Points, in no order, along strands that fork, close into loops and pass close to each other.
(in the rows, 128 means zero)
Points whose rows are less than 176 apart are linked; no others are. Some points are linked to none.
Z584: [196  94 103 173 179 161 113 128 152 136 108  83 106 162  88  97 139  80
 131 163 180  87 174 111  66 117 126  68 144 136 130 141 112 111 133  91
 165 158 133  86 116 121 106  56 161 131 106  92 140 111]
Z781: [136 142 132 106 149 176 153 131 113 148 148 133  63 116 116 142 159 144
 136 129  92 125 157  97 112 102 133 158 116 115 127 142 127 129  86 115
 134 108 127 147 155 159 132 149  99 103 145 126 124 146]
Z975: [ 85 154 126 149 102 142 133 178 138 139 120 130 154  88 166 172 157 132
  96 145 132 133 115 178 117 135  95  80 115 129 130 142  67 144 174 135
  87 150 105 154 142 151 154 141  79 112  65 126 120 140]
Z578: [155 107  93 167 116 143 115 110 101 103 157 125 115 168 108 114 126  81
  81 107 140  94 134 154  78 122 119  72 170 163 103 137  96 164 129 103
 164 177 162 112 164 133 151 108 134 162  85 127 100 143]
Z572: [138 163 108 173 118  97 108 155 169 126  72 186 201  90 136 155 114 126
 113 128 121 159 121 175  96 109 119 107 139 117  99 127  79 125 192 175
 136 171 145 133 105  76 162 117 113 170  93 136  92 100]
Z535: [159 132  68 128 175 163 145 155 114 165 118 175  72 108  94 149 137  70
 115 108 115 106 193  97  44 129 144  75 133 142 128 131  88 141 124  76
 121 149 197 124 174 106 141  91 171 173 108 171 110 102]
Z332: [ 98 124 159 123  75  81 135 142 133  83  78 132 172 139 183 149 135 154
 152 118 129 144  76 178 122 132 125 150 127 122 122 118  84 120 105 191
 101  80 108 102 100 139 146 135  28 151 149 156 153 149]
Z790: [118 106 126 132  91 135 143  90  83  93 188  91 113 155 121 100 170 117
  82 103 140  89 106 169 151 120 106 101 155 139 108 147  76 174  76 118
 136 115 107 124 172 139 155 111  69 148 114 107 135 192]
Z707: [ 93 113 152  88 115  86 166 109 114  95 146  97 142 145 139 141 144 110
 150 148 119 137  71 146 158 133 144 148 133 118  90  94 132 141  61 209
  92  67 101 115 133 151 142 128 122 136 174 121 128 154]
Z212: [102  90 139  97 111 117 107 109 169 105 109  98 110 122 111  76 131 157
 132 122 159 125 147  76 180 127 145 162 118 124 117 142 143 126  95 117
 190  91 130 109  81 103  80 122 136 105 148 104 206 103]
Z91: [147 164 125 114 152  77 130 133  85 115 104 159 155 138 120 151 114 149
 150 121 110 157 111 149 116 131 112 149 143 146 124 143 102 144 119 165
 134 167 184 100 155 150 132 141  84 132 180 152 111 129]
Z385: [115 123 145 133 165 175 143 127  98 136 184  66  82  95 116  99 181 127
 125 168 142  90 121 106 168 156 117  92 141 148 111 131 167 123 121 125
 121 150 116 177 156 107 148 108 175  84 131  91 125 163]
Z197: [127 148 113 187  92 133 128 175 142 137 102 148 153 148 162 170 130 111
  78 144 130 138 135 187 106 120  70  65 140 151 129 148  69 142 190  96
 102 170 112 170 129 122 126 144  71 167  36 125  96 139]
Z863: [133 113 113 120 108 129 138  92 121 116 105 152 119 177 128 129 117  95
 122  92 136 134 118 130  67 119 160 129 121 115 161 116 129 137  76 139
  94  90 133  83 143 175 167 112 111 175 114 163  90 132]
Z142: [139 128 125  97 118 112 115 134 156 129 136 126 160  49 128 101  83 187
 128 131 139 140 116 113 185 152 124 162 120 146 102 145 131 107 177 126
 175 150 130 153 119  58  93 174 132  70 176 117 147  98]
Z189: [198 171  78 191  95 113 119 144 128 118 101 136 178 170 148 119  80  98
  74 119 145 129 146 175 123 110 114  66 157 124 123 129  57 118 178  98
 135 166 131  74 146  85 115 108 119 232  63 121  77 129]
Z244: [ 83 113 136 133 145 104  84 106 106  86 163  97  83 121  92  61 170 139
 137 119 118  89 111 140 220 130 107 110 161 139  70 141 167 151 132 126
 181 145 109 170 125  89 130 131 165 124 149  79 185 121]
Z821: [121 125  86 130 117  81 128 110  44 111 197 134 133 163 103 112 139  88
  58 103  96  96  89 179 157 114  94  48 180 167  85 137 143 175 160 101
 158 156 120 156 185 118 147 127 167 177  79  98 142 134]
Z917: [ 75  90 166 111 176 158  88  99 128 144 129 161  74 160  68 127 166 111
 158 131 106 133 170  84 132  80 102 139 102 156 179 138 215 141 126  33
 124 139 144 149 143 136 161 132 222 112 144 135 146  81]
Z775: [106  94 162 114 150  89 103 103 114  64 138 140  49 152  90 118 176  83
 149 140 145  94 166 129 140  81  92  79 150 133 110 137 116 158  77  85
 178 127 153 121 151 161 155  89 160 112 129  90 193 105]
Z880: [124 110 131  92 128 125 155  72 127 137  94 153 102 195 136 128 113 128
 167 101 107 151 111 106  77 108 173 174 122 100 162 101 151 152  85 135
 111  79 125  76 139 200 147 152  95 112 134 169 119 135]
Z404: [135  89 169 131 179 143 131 128 153 116 171  90  88 133  97 128 155 113
 169 188 174 123 171  82 116 153 117  88 134 125 100 151 138 104  65 130
 176 158 161 148 127 121  73  71 171  44 136  84 170  96]
Z663: [123 155 159 128 127 104 138 151 137 114 136 127 183  98 156 152  91 167
 133 165 140 137 100 168 182 166 106 129 131 131 102 120 127  98 152 184
 100 136  98 168  88 130 113 152 106 111 141 130  97 163]
Z193: [116 109 123 127 119 123 132 110 117 107 134  71 137 137 124  87 118 134
 109 143 160  98  98 126 213 183 141 142 104 129 161 110 187 120 122 118
 116  85  60 149  84 128  75 126 147 133 126 111 128 184]
Z567: [111 113 120 145 130 118  99  78  92 118 188 140 116 137  84 106 139  97
  76  91 113 107 113 160 119 111 100  76 151 141  85 123 173 145 133 109
 157 147 116 161 152 114 172 119 210 172  98 102 149 118]
Z379: [147 105 134 113 155 122 129 123 121 103 128 131  57 169  99 112 175  60
 147 148 172  96 175 115  91 111 126  80 133 107  99 149  64 121  68  90
 171 126 138  93 157 154 111  65 137 125 125 102 180 122]
Z668: [160 131 121 160  89 111 124 129 124  86 108  73 141 164 129 122 118 110
  88 152 154 112 117 150 115 142 119  99 130 128 110 130  52 119 116 166
 136 124  81  80 141 126  94 114  99 173  97  88 146 146]
Z278: [136 137 127 136 152 135 111 105 114 111 169 104 132  90 104 114 135 142
 112 146 118 122  95 130 137 154 123 119 153 141  83 128 146 139 142 159
 151 155 129 163 138 104 153 133 142 102 116 109 116 139]
Z259: [123 148 117 125  97 104 115 176 198 153  97 130 164  75 173 146  78 152
 132 115 159 162 146 126 119 120 133 145 105 122 114 153  54  90 174 160
 107 126 151 123  94  94 110 161 132  92 142 122 151  65]
Z683: [136 161 141 133 135  67 137 167 112  81 120 156 185 119 136 172  92 160
 146 140 123 162  97 163 166 138  83 128 141 132  89 137  91 122 140 178
 142 149 143 134 130 145 118 136  74 140 168 116 152 137]
Z630: [116  99 161 115 170 133 106 103 122 139 146 126  87 132  81 102 122 145
 174 180 109 127 148  95 193 138 106 164 114 147 104 133 209 111 120  95
 148 148 122 189 125 113 118 147 211 105 186  93 147 120]
Z238: [165 105 119 139 192 198 145 161 134 149 175 110  85  88  92 142 153  99
 133 170 137 111 177  87  55 128 145  74 138 141 127 122 146 112 120 108
 152 149 156 151 142 105 162  68 188  97 111  96 105  98]
Z897: [ 99 156 109 155 102 102 118 186 192 143  72 146 158 100 196 164 104 133
 160 134 171 133 156 151  91 125 111 129 126 130 114 168  22 100 156 177
  86 164 177 115  96 134 109 120  77 102 138 140 150  91]
Z967: [ 57 133 133 125  86 108 123 157 163 143  85 134 158 128 205 144 119 142
 171 130 161 142 125 132 107 142 117 142  94 143 152 142  75 116 137 169
  63 136 154 113  97 183 110 150  50  62 137 152 154 118]
Z328: [ 95 132 138 122 147 124  80  95 118 132 152 139  98 120 100  89 139 138
 148 144  92 105 114 126 210 129 104 155 131 120 110 148 219 147 151  82
 162 140  85 197 142  84 136 138 197 146 150 100 149 129]
Z302: [187 134 127 118 173 153 164 159 111 125 165 122  83 116 115 162 127  74
 129 171 120 108 152 128  91 147 136  70 143 135  74 118  94 118 113 116
 143 149 150 145 179 129 139 100 173 130 130 119 133 109]
Z557: [ 72  73 177 108 171 160  84 119 145 159 122 128  74 155  98 115 187 113
 176 143 123 159 162  75 141  87 117 138  95 113 190 125 218 112  83  67
 128 107 117 152  93 110 111  93 194  89 136 100 169  96]
Z659: [151 136 153 118 115  99 137 119 157 121 108 115 145 152 140 154  70 144
 187 157 117 166 130 120 137 142 157 168 127  80  98 119 115  87  92 191
 138  91 117 132 117 141 113 128 168 153 181 108 128 114]
Z423: [ 85 153 152 113  94 118 132 162 109 153 103 143 159 100 189 108 123 173
 186 112  98 153 106 117 198 147 139 189  89 115 180  94 153 114 171 132
  81 105 122 125  85 148  82 208  75  89 178 181 152 141]
Z204: [144 102  91 142 140 143 122 114  89 139 182 149  92 148  95 116 138  60
 100 124 123 103 132 155  63 129 131  42 148 149  93 109 156 135 134  97
 150 131 136 145 155  82 171  89 233 172 105 118 125  86]
Z104: [148 163 134  83 147 103 160 153  74 111 158 114 121 137 128 178 117  93
 111 153  96 115  78 162 154 149 105 108 126 145  90 112 119 146 126 140
 111 122 123 144 168 146 142 137 140 162 143 125 128 156]
Z100: [164 120  72 144 163  89 106 125 138  93 131 121 101 122 105  96 133  96
 140 157 153 121 139 147 120 132 105  85 163 135  99 145  93 133 141 108
 207 195 165 113 161  86 115  97 181 147 118  95 161  72]
Z609: [108 133 166 133 132 148 129 143 143 122 138  92 149  84 158 134 118 164
 154 156 126 141 114 126 156 174 126 172  94 128 135 116 149 112 132 188
  78 134 103 155 114 148 121 151  89  68 154 143 103 159]
Z760: [ 84 148 116  83 120 112 137 126  88 136 141 103 113 102 138 114 189 126
 141 108 120 117 107 105 209 143 140 159 120 126 127 140 157 136  83 123
 141 108  99 134 138 129  89 164 125 108 159 124 139 178]
Z295: [141 143 116 142 159 150 126 129 160 174 143 132 131  89 109 154  98 164
 157 149 120 157 137  93  71 128 145 153 112 124 135 117 150 106 132 147
 114 146 139 131 124  87 144 136 184  87 142 122  80 107]
Z548: [129  89 117 124 116 147 126  76 124 127 159  81 116 171  99 101 143  95
  98 120 148  90 135 119  94 131 120 119 132 126 131 141 151 109  86 120
 133  83  98 108 109 145 130  93 142 136 109 107 141 155]
Z222: [161 161  58 163 115 105 122 136 164 130  72 126 171 153 144 116  96 103
 103  88 161 129 157 145  93 110 139 114 134 119 165 146  55 127 192 110
 111 159 155  70 120  85 122 118 113 198  99 149 110 117]
Z943: [104 153 165 119 118 143 132 130  74 124 140 144 163 137 142 128 152 148
  98 115  70 125  83 157 179 120 123 176 129 110 138 121 184 148 145 137
  87 115  93 158 132 156 140 173  83 165 152 160  93 192]
Z168: [136 169 112 164 105 124 123 171 189 125  93 114 174  95 164 128  87 137
  90 144 172 124 141 150 126 136 107 104 129 141 118 152  61  98 204 117
 125 151 101 115 102  89 101 158 123 123  94 130 140 108]
Z860: [ 89  89 164 116 164  92 122 110 120  79 149  90  82 146  91 115 176 105
 151 158 136 100 125 132 186 138  99 120 157 139  72 131 143 144  88 139
 144 120 129 144 137 144 146 103 160 118 150  81 183 142]
Z510: [119 105 118 127  86 165 103  94 132 119 146  78 149 129 134  66 126 144
  93  93 146  86 108 137 201 159 127 156 127 132 134 132 202 122 128 125
 154 112  84 133  87 113 108 145  89 149 117 138 121 179]
Z490: [136 177  86 137 117  89 153 136 163 134  63 149 112 132 137 144 116 125
 158  99 150 147 159  96  86 134 157 127 114 101 144 144  51  79 115 145
  96 121 168  67 141 133  79 109 130 132 143 145 146 105]
Z144: [150 134  94 130 117 174 153 140 105 163 154 138  79 128 101 164 169  82
  73  86 119  91 184 126  65 112 131  70 134 132 134 133  70 146  97  79
 119 103 137 139 186 139 146  94 145 173  87 148 112 137]
Z859: [128 172 147 102 148 163 163 147  77 143 154 124 120 117 149 162 128 117
 110 137  89 110 104 145 158 130 125 113 109 117 131 100 157 129 145 101
  89 110 111 178 165 163 149 176 134 143 123 153  93 174]
Z103: [115 110 135 111  80 194 103 152 186 155 133  93 105  74 154  87 114 175
 119 107 132 117 148  79 179 143 162 194 112 123 164 104 151 107 164 118
 117 108 102 116  73 117 102 140  87  52 156 142 143 128]
Z242: [159 103 145 124 124 201 128 129 175 127 161  88  81  97 120  92 167 140
 112 137 143  74 164  79 103 123 123 146 133 114 148 130 104 115 113  86
 150 125  96 127 107 135 100 101  85  64 106 102 160 142]
Z405: [151 148 125 184 104 125  99 133 153  98 146 152 177  71 133 126 115 144
  81 138 119 154 102 188 123 117 129  91 148 104  72 124  96 126 188 159
 151 156  99 158 110  63 156 145 104 134  66 104 104 124]
Z260: [146 100 149 157 174 183 149 172 157 143 171  77 110 112 120 123 154 120
 141 178 162 130 157  81  71 142 137  92 140 118 135 141 133  90  82 149
 142 151 139 142 141 111 100  58 158  51 107  78 129 116]
Z632: [106 158 150 154 116 119 124 154 161 136  76 155 198 133 176 137 101 146
 122 131 146 138  99 170 121 135 105 124 105 139 175 132 142 127 190 130
  80 129 132 124  68 137 132 172  87 126  98 145 113 133]
Z615: [158 168 114 122 159  95 137 159 101 108 125 139 151 163 118 161  83  86
 123 145 123 139  99 153 123 149 127 101 138 131  99 112 113 111 131 131
 112 140 134 101 150 122 141  98 169 193 143 130 113 118]
Z665: [122 149 112 104 111  95 137 113  60 106 161 155 111 143 120 130 154 132
  78  74  92 108 118 144 144  93 101 118 162 138 112 164 104 172 112  94
 159 137 127 133 179 162 125 127  94 152 122 129 145 169]
Z959: [161 128 102 128 138  79 112 112 130  85 109 158 120 101 115 114 135 131
 124  91 122 124 143 121 106 100 123 125 165 151 105 174  94 149 127 128
 213 180 187  96 141 108 137 109 121 144 136 122 149  92]
Z927: [108 132 123 128  80 183  87 135 133 167 127 112 156  69 150  70 129 159
 101  90 128 104 109 114 206 160 146 176 116 122 149  98 175 125 168 133
 129 119  84 134  76  95 114 163  92 108 160 170  95 158]
Z669: [145 155 116 109 129  73 131 149 106 107 143 135 171  70 134 104 112 160
  99 113 127 127  86 158 198 135  90 138 142 148  97 160 139 145 184 110
 187 168 144 145 151  96 111 168  93 113 135 120 150 120]
Z254: [144 146 146 153 128 163 164 179 127 126 151  90 131 115 150 159 148  96
 113 174 143 125 128 174  94 162 109  75 133 146  99 128  66 120 137 145
  78 144  91 150 166 153 144 109 113  99 102 107 101 147]
Z77: [115 137 110 156 129 132 136 133 127 157  83 176 143 153 160 155 123 124
 148  91 109 148 141 140  45 120 153 127 127 116 167 117  99 135 126 152
  51 119 159 114 132 178 181 135  77 165  99 185  83 127]
Z232: [115 121 122  98 150 106 140 119  46 132 148 166 105 165 102 153 157 113
  91  86  97 107 123 119 111  98 126 116 134 154 131 152 135 171 103  78
 136 117 172 133 175 179 157 126 151 157 139 160 128 137]
Z687: [131 146 130 118 106 138 113 120 157 140  86 160 119 107 146 134 120 183
 143  91 100 154 135 103  96  91 147 187 119 121 139 142  83 136 152 136
 124 100 139  94 101 136 140 171  64 120 137 161 146 107]
Z892: [158 106 149 118 180 152 132 117 156 151 140 122  93 141 109 139 100 128
 180 179 126 134 165  88  80 133 146 147 116 115 128 120 168 107 102 139
 131 132 150 128 114 146 120 108 177  96 154 121 104 105]
Z777: [116  47 167  75 140 156 163  93 151 147 138 111  53 160 119 113 168 118
 182 191 165 136 155  73 125 116 163 146 124  86 170 100 194 122  36 115
 108  71  96 118 127 186 118  98 109  55 130 106 137 138]
Z842: [178 127  88 129 143 118 123 150  87 106 140 179 128 162 122 159 104  54
  84 124 108  99 120 170  90 147 130  65 132 147  82 106 129 124 146 108
 131 139 160 112 175  91 155  82 197 219 127 140 109 105]
Z836: [118  89 129  83 125 130 134  95  88 137 129 136  95 176 132 151 133 140
 205 155  98 185 112  94 128 114 168 181 113 124 154  81 190 147  52 159
 115  89 135 109 135 194 149 158 123  98 181 147 102 124]
Z183: [179 116 107 172 116 161 146 151 123 115 136  66 116 156 109  97 141  94
  90 156 177  97 163 140  82 129 132  76 136 134 135 143  60 104 110  90
 152 129  74  97 127 123  63  87 129 154  87  95 161 132]
Z40: [ 85 111 139 106 154 196 130 133 133 170 170  66  92  83 109 121 173 149
 161 151 130 114 127  58 157 158 134 139 111 144 156 117 204 106  88 139
 121 138 125 159 163 125 107 112 155  53 153  95 112 150]
Z375: [128 127 136 100 146 143 135 142 187 151 142 121 117  83 119 126 102 200
 177 152 127 163 171  85 139 125 131 193 116 120 128 152 118 107 136 131
 180 150 166 139 105  79  90 163 143  70 188 116 145  78]
Z123: [ 91 102 149  96 116 120 133  99 122 136 132  99 109 118 139 100 152 146
 175 138 138 135 116  93 235 163 178 177 100 116 140  86 179 119  92 146
 113  81  77 156  92 147  86 136 123 106 164 133 121 160]
Z938: [121 172 176 129 113 102 133 136  92 112 103 184 186 138 132 147 117 172
 117 122  82 154  80 186 152 100 131 161 127 110 131 113 159 129 161 170
 116 102  96 141 106 128 146 168  76 192 127 151 113 159]
Z313: [163 129 135 120 144 112 129 116 129 121 107 133 106 175 100 143  97  96
 166 153 131 141 135 125 105 140 154 137 133 104  84 118 124 110  99 138
 140 112 147  92 124 138 127  89 171 169 173 119 128  96]
Z498: [ 91 145 110 110 115 122 149 127 129 151  99 133 131 117 164 151 127 154
 171 104 143 140 133 111 101 144 147 148 105 127 197 115 126 117 117 144
  69 126 145  96 118 191 114 165  82  68 126 153 109 138]
Z528: [165 152 129 127 143 160 144 112  96 151 149 123 138 145 123 139  76 121
  73 129 112 109 105 134 120 141 116 117 107 105 138 117 168 137 155  82
 117 127 105 160 138 130 153 146 190 162 114 143  81 154]
Z619: [137 140 132 135  98 123 152 147 117  87 146  76 124 143 139 138 157 101
 102 151 164 108  92 175 125 158 112  98 152 162 115 123  50 149  89 147
  97 129  88 102 153 152 130 119  71 122  89 122 110 177]
Z398: [111 126 137 103 123 129 149 137 182 183 135 109 124 113 139 146 100 189
 211 132 146 177 171  69 104 109 161 189 102 113 176 125 113  95 128 150
 110 124 174  88 101 122  89 152 129  65 167 135 131  78]
Z675: [190 152 107 166 132 151 132 159 188 133 124 121 134  81 121 131 111 126
 113 142 135 131 178 138  96 127 133 109 145 111 109 135  53 100 162 126
 126 157 111 134 131  96 101 125 152 104  99 103 139  97]
Z426: [129 117 118 134  91 168 116 116 183 159 112 100 117 114 143 106  97 168
 138  91 137 130 130  94 120 112 181 187  91  86 205  89 144  96 154 110
 111  74 107 104  42 121  99 166 142  80 127 143 151 121]
Z431: [147 170 127 187  97 108 124 164 127 121  80 168 211 183 141 164 100  96
  74 138 139 144 112 184 116 126  98  46 148 147 124 110 101 136 188 118
  94 163 122 122 141 109 128 126  97 203  50 136  79 140]
Z951: [127 142 132 144 130 142 121  97  88 147 119 176 194 158 140 124 118 174
  90  50  95 140  98 128 124  99 137 169 123 138 209 143 183 167 158 117
 126 134 151 109 123 140 153 173  99 158 111 194  97 142]
Z936: [110 115 152 113  78 162 117 151 173 162 123 116 125  89 159 108 105 187
 163 135 103 167 133 100 203 140 151 216  97 110 138  89 147 104 153 152
 115 114 107 134  65 130  92 189  75  84 201 154 152 112]
Z45: [ 68  72 168 100 146  90 110  79  78 116 166 121  95 164 106  91 181  90
 161 125 103  96 114 135 204 120  95 133 137 148  97 115 195 182  86 139
 130 113 118 145 138 154 194 107 159 148 160 108 148 170]
Z6: [ 72  69 149 124 124 112  64  62  94 114 116 134 119 159 109  73 174 135
 161 110 120 124 128 108 208 132 110 174 122 155 128 126 212 168  99 119
 152 117 105 141 116 152 172 106 142 134 159 131 165 148]
Z371: [132 162 122 147  76 136 151 108  89 148 174 150 197 134 130 141 107 120
  29  74 111 134 108 172 145 102  86  74 129 132 148 142 157 142 175  85
 122 141  99 154 142 108 117 160 127 189  56 136  79 148]
Z350: [164 157 123 166 108  84 124 140 117  74 136 154 174 142 104 133  99 114
  69 139 116 150  63 189 139 130 108  71 168 112  70 109 115 125 172 160
 169 153 107 140 137  62 143 134 112 186  93 106 101 128]
Z695: [ 95  94 114 109 100 133  82  68  85 136 115 134 143 154 126  71 150 149
 127  75 127 114 100 105 194 130 130 187 119 128 165 122 225 159 119 113
 143 112 101 124 102 151 128 138 104 143 152 165 121 153]
Z901: [148 122 125  95 178 155 155 153 107 142 137 171  46 155 111 162 134  77
 151 143 121 119 183 112  77 118 135  98 120 142 114 132 120 124  97  79
 154 127 196 134 163 126 130  99 182 147 146 144 137  81]
Z20: [117 144 122 103  87  83 129 126 133  95  82 108 197 154 140 119  77 158
 103 112 160 132  73 126 160 148 140 159 103 126 163 117 137 121 145 148
 135  73 103  77  80 130 100 158 100 162 132 136 143 147]
Z894: [109  76 153 104 129 159 118  97 165 145 116 112  87 117 112 106 153 147
 163 139 146 152 141  54 153 116 153 171 100 108 161 117 184  98  81 100
 154  80 121 132  86 126  75 115 168  69 144  95 181 108]
Z982: [127 153  85 156 144 147 141 133 169 196  93 164 108 118 140 140 122 129
 147  73 104 118 180 104  56 110 159 145 129 110 200 124  79 133 147 116
  76 138 191 116 124 138 151 128 115 138  88 179 105 108]
Z763: [142 167 104 122 154 120 143 117 111 147 147 161 165  79 128 116  98 165
 105 108 117 139 105 121 150 130 104 132 134 156 154 159 174 145 199  82
 155 183 137 162 174  91 140 165 142 107 108 145 102 114]
Z729: [112  82 163  99 128 183 137 115 153 149 139  75 104 101 143 114 137 147
 165 165 125 117 128  85 135 161 141 187 119 127 159 111 176 105  88 156
  80 124  98 144 144 178 129 126  91  38 160 127  88 156]
Z963: [ 93  39 176  82 156 122 140  98 116 136 150  92  73 154 113 118 174  86
 168 176 159 123 137  82 162 129 155 144 101 136 132  96 206 135  37 125
 110  79 102 134 126 185 124 102 169  96 148 106 157 147]
Z75: [161 150  85 192 141 135 117 163 162 147 117 155 122  60 135 143 122 101
 120 132 119 155 171 166  81 134 128  87 155 115  97 129  43 121 170 155
 110 189 148 136 147  97 147 103 116 150  90 135  92 102]
Z286: [135 158 125 143  99 101 123 130 161 122  61 128 185 147 169 128  88 138
 122 114 149 146 105 161 107 142 137 128  92 114 165 110 103  91 149 154
  82  93 104  86  92 137 110 149 115 155 106 134 115 124]
Z369: [119 124 152  98  92  81 144 120 133  87  91 106 154 141 147 145 111 166
 146 123 111 160  85 142 158 138 146 193 133  95  91 109 109 112  88 203
 136  75 116 119 111 147 144 134  79 161 186 109 164 147]
Z866: [150 122 115 107 139 141 160 115 154 145  89 113  83 152 115 140 160  98
 149 121 155 112 168  88  76 107 152 130 127  90 150 149  75 111  86 109
 130 103 137  64 130 146  89  90 133 127 124 140 159 118]
Z445: [154 144 122 142 126 127 145 113  98 116 162 168 163 169 116 148  80 113
  56  90  87 126 114 169 113 121 117 105 145 120 114 131 160 163 154  98
 147 127 134 154 155 119 154 133 145 188  98 147  71 136]
Z507: [ 96 182 110 159 150 104 140 168 145 188  81 158 168 105 169 178 101 144
 149 116 130 153 131 138  94 130 123  94  95 151 169 138  99 109 187 122
  70 144 164 143 124 128 130 145 125 109 110 150 108 105]
Z273: [129 184 104 142 151 112 142 154 134 168 135 163 161  64 126 160 113 165
 129 115 102 149 120 129  98 112 135 130 111 128 145 158 130 137 190 115
 115 146 145 155 135  91 138 161 142 108 105 142  90 114]
Z749: [134 141 130 136 161 103 122 133  82 110 108 188 198 124 143 139 124 171
 118  88 109 157 115 137 101 106 117 170 139 160 158 157 139 165 158 147
 138 167 171 101 127 124 155 138  76 130 116 177 117 123]
Z642: [146 129 149 156 116 132 134 125 136  84 160  77 189 112 129 117 104 128
 115 170 149 123  90 153 159 190 128 109 149 133  91 106 120 120 144 186
 123 134  78 157 101 111 123 119 114 115 108 109 114 171]
Z380: [156 140  80 150  98 101 123  98 120 129  89 169 154 142 122 118 108 122
  81  44 107 121 160 145  93  96 139 127 155 111 146 152  78 157 135 117
 139 137 166  95 138 125 133 119 107 203 101 163 119 120]
Z960: [ 97 160 147 177  87  91 107 171 168 107  52 185 217 120 175 147 129 142
  99 124 130 150  93 190 100  93 112  96 136 130 103 144  93 132 174 192
 109 130 124 124  73  86 158 118  58 180 109 140 129 118]
Z487: [129 122 120 113 121 112  99  95 123  96 124 119 115 126 101  99 125 149
 115 105 141 114 127  99 141 112 113 155 127 136 125 162 135 149 138  85
 190 120 149 114 109 129 119 137 124 137 136 118 183 108]
Z158: [127  88 154 108 101 143 137 128 207 155 112 135  99 125 142 159 126 175
 198 138 113 183 170  77  83  97 178 204 113  79 142 111 116 108  78 183
 114  93 161  90 109 122 117 133 102  46 150 120 120  87]
Z261: [126  99 127 105 166 150 112 117  94 139 138 191  64 154  82 154 147 107
 133 120  85 111 161  95  88  94 131 134 121 164 134 140 156 163 120  58
 149 130 180 168 171 147 163 130 199 141 146 150 139  78]
Z810: [124  93 146  81 143 132 141 105  99 120 158 103  81 151 137 140 148  92
 158 163 125 133 101 115 140 130 156 156 109 128 110  72 181 145  53 152
 101  66 105 117 128 158 159 110 176 119 173 119 114 149]

A tip is a point with one link. Name the tips that can be reached along the links from each point below, in the order of the rows.
Z860: Z630, Z423, Z760, Z490, Z426
Z40: Z951
Z675: Z498, Z350, Z960
Z232: Z584, Z404, Z100, Z144, Z380

A piece is two or more points that can be reached from each other along the links. Count, over all rows, the pieces, the separate loops (a circle has one, a figure eight two, a Y none), the forks (points with three links) and the tips (points with one).
pieces: 5
loops: 1
forks: 14
tips: 22

Name the points in between on the shortest way along the links from the first point to the second, in order.
Z894 / Z584: Z557 > Z917 > Z261 > Z232 > Z665 > Z790 > Z619 > Z668 > Z183
Z707 / Z938: Z369 > Z659 > Z313 > Z615 > Z104 > Z859 > Z943
Z375 / Z104: Z142 > Z669 > Z763 > Z273 > Z295 > Z892 > Z313 > Z615
Z404 / Z790: Z260 > Z238 > Z302 > Z901 > Z261 > Z232 > Z665
Z350 / Z498: Z405 > Z572 > Z75 > Z675 > Z168 > Z259 > Z897 > Z967
Z936 / Z328: Z103 > Z927 > Z510 > Z695 > Z6 > Z45 > Z860 > Z244
